Points on a hilly landscape, in no order, each with its height.
From any point a climber takes the steepest step (rise divided by distance) to one of its 6 nearest points. It stops when none of these is higher. Distance is the straight distance between rows; heights are no part of it.
j_69 height 74.4: [141 125 148 152 152 120  81 107 118  59]
j_610 height 70.4: [ 82 139 154 197 123  84 105 152  71 168]
j_372 height 4.7: [145 138 157 155 187  95  46 110  91  97]
j_388 height 53.9: [109 103 127 168 105 148 122 111 138  63]
j_629 height 66.5: [ 96  95 126 204  97 145 108 124 137  61]
j_491 height 4.9: [164 149 135  50 184  90 109 161 108 139]
j_315 height 34.5: [139 139 146 110 147 129 131 130 121  78]
j_945 height 47.6: [128 121 132 162 132 128  95  94 126  67]
j_18 height 52.0: [141 140 125 140 159 101  95 110 108 137]
j_112 height 41.6: [150 103 101 108 116  80 146 122 134 213]
j_561 height 71.4: [ 89  98 129 214  90 153 112 124 139  94]
j_603 height 57.4: [140 120 113  76 101 133 191 133 138 195]
j_514 height 57.3: [109 144 127  80  96 188 178 141 160 140]
j_437 height 41.9: [134 146 139  64 143 164 145 162 151 139]
j_38 height 72.5: [144 111 106  73 112 103 168 121 144 203]
j_633 height 51.2: [142 136 127 111 134 132 140 112 125 110]
j_826 height 15.9: [150 137 126  36 144 130 129 177 130 163]
j_80 height 63.1: [118 132 113  90  92 168 201 142 157 171]
j_41 height 35.8: [140 133 122  49 136 135 150 151 138 166]
j_998 height 71.7: [ 97 107 125 199  83 150 137 123 152 104]
j_60 height 46.6: [124 123 134 128 112 143 135 119 141  63]
j_151 height 25.1: [126 126 147 172 153 122  53 111  99  79]
j_997 height 0.4: [161 159 139  93 182  96 120 131 106 104]
j_816 height 62.5: [118 130 109 174 129 118 114 127 108 187]
j_976 height 57.2: [114 126 135 104  95 166 169 132 150 100]
j_270 height 13.6: [143 135 132 137 171 104  87 105  99  92]
j_452 height 54.7: [126 142 129  72 114 167 172 149 152 160]
j_613 height 14.6: [163 133 115  62 156  81 135 126 119 172]
j_881 height 70.3: [103 133 146 194 133  98  81 136  67 160]
j_648 height 42.3: [151 124 104 119 141  91 120 109 118 193]
j_103 height 67.4: [119 135 115 186 119 120 125 129 132 168]
j_778 height 51.1: [116 134 146  96 108 175 151 141 149  79]
j_799 height 72.2: [ 94 120 143 202 115 121  99 141 101 138]
j_608 height 50.4: [139 142 118 129 154 105 123 107 118 118]
j_418 height 34.4: [135 155 132  70 132 202 134 179 183 128]
j_204 height 44.9: [123  97 133 161 121 136 103 108 134  55]
j_109 height 66.9: [100 130 136 179 126  93 110 142  79 197]
j_436 height 60.4: [121 119 102 173 110 123 148 113 140 169]
j_869 height 65.5: [112 123 114 190  91 137 158 123 141 130]
j_748 height 61.5: [135 137 122 154 134 124 114 115 115 149]
j_975 height 64.9: [122 126 135 184 129 125  96 105 119 106]
j_102 height 60.3: [130 125 124 167 129 125 113 102 127 114]
j_732 height 38.5: [135 149 147  76 137 140 137 141 124 102]
j_241 height 55.2: [139 135 115 145 149  91 102 109 106 175]
j_68 height 31.8: [136 151 127  47 142 152 135 165 150 162]
j_724 height 64.1: [109 117 119 175  79 159 168 117 162 104]
j_815 height 57.6: [124 125 121 156 111 139 143 104 142 100]
j_164 height 60.8: [139 133 113 105 127 131 161 113 138 144]
j_71 height 73.6: [ 78 108 144 221  93 137 120 139 143 115]
j_435 height 35.3: [155 113 116  56 132  91 145 130 131 200]
j_888 height 74.2: [129 130 140 168 168  92  66 110  79 136]
j_769 height 34.9: [124  99 139 159 139 128  79 110 118  42]
j_181 height 38.9: [125 142 151  95 135 161 126 158 150  59]
j_331 height 18.9: [153 139 130  74 164 111 131 127 112 136]
j_229 height 75.8: [113  99 137 129 118 146 114 126 141  24]
j_884 height 73.8: [124 126 109 107  93 138 190 126 143 160]
j_146 height 37.1: [139 129 148 110 142 136 112 128 137  40]
j_243 height 55.9: [131 124 108 156 140  91 111 123 101 202]
j_783 height 65.6: [125 134 115 123  83 155 198 122 149 140]
j_534 height 9.3: [155 127 130  34 158  99 125 157 128 175]
j_720 height 47.1: [122 139 142  77 127 174 151 157 160 110]
j_747 height 55.6: [144 126  97 138 108 118 170 122 136 185]

For each start below, name the point where the climber stops.
j_181 => j_884
j_975 => j_71
j_732 => j_884
j_491 => j_884
j_815 => j_71
j_724 => j_71

Call two points neighbours if one is among the 6 nearest of the other. Go from one point of each pair to the other, from neighbour to neighbour, staying as high as possible. Name the lowest point that can't be avoided.
j_71 and j_69 => j_945
j_884 and j_888 => j_724
j_884 and j_229 => j_388
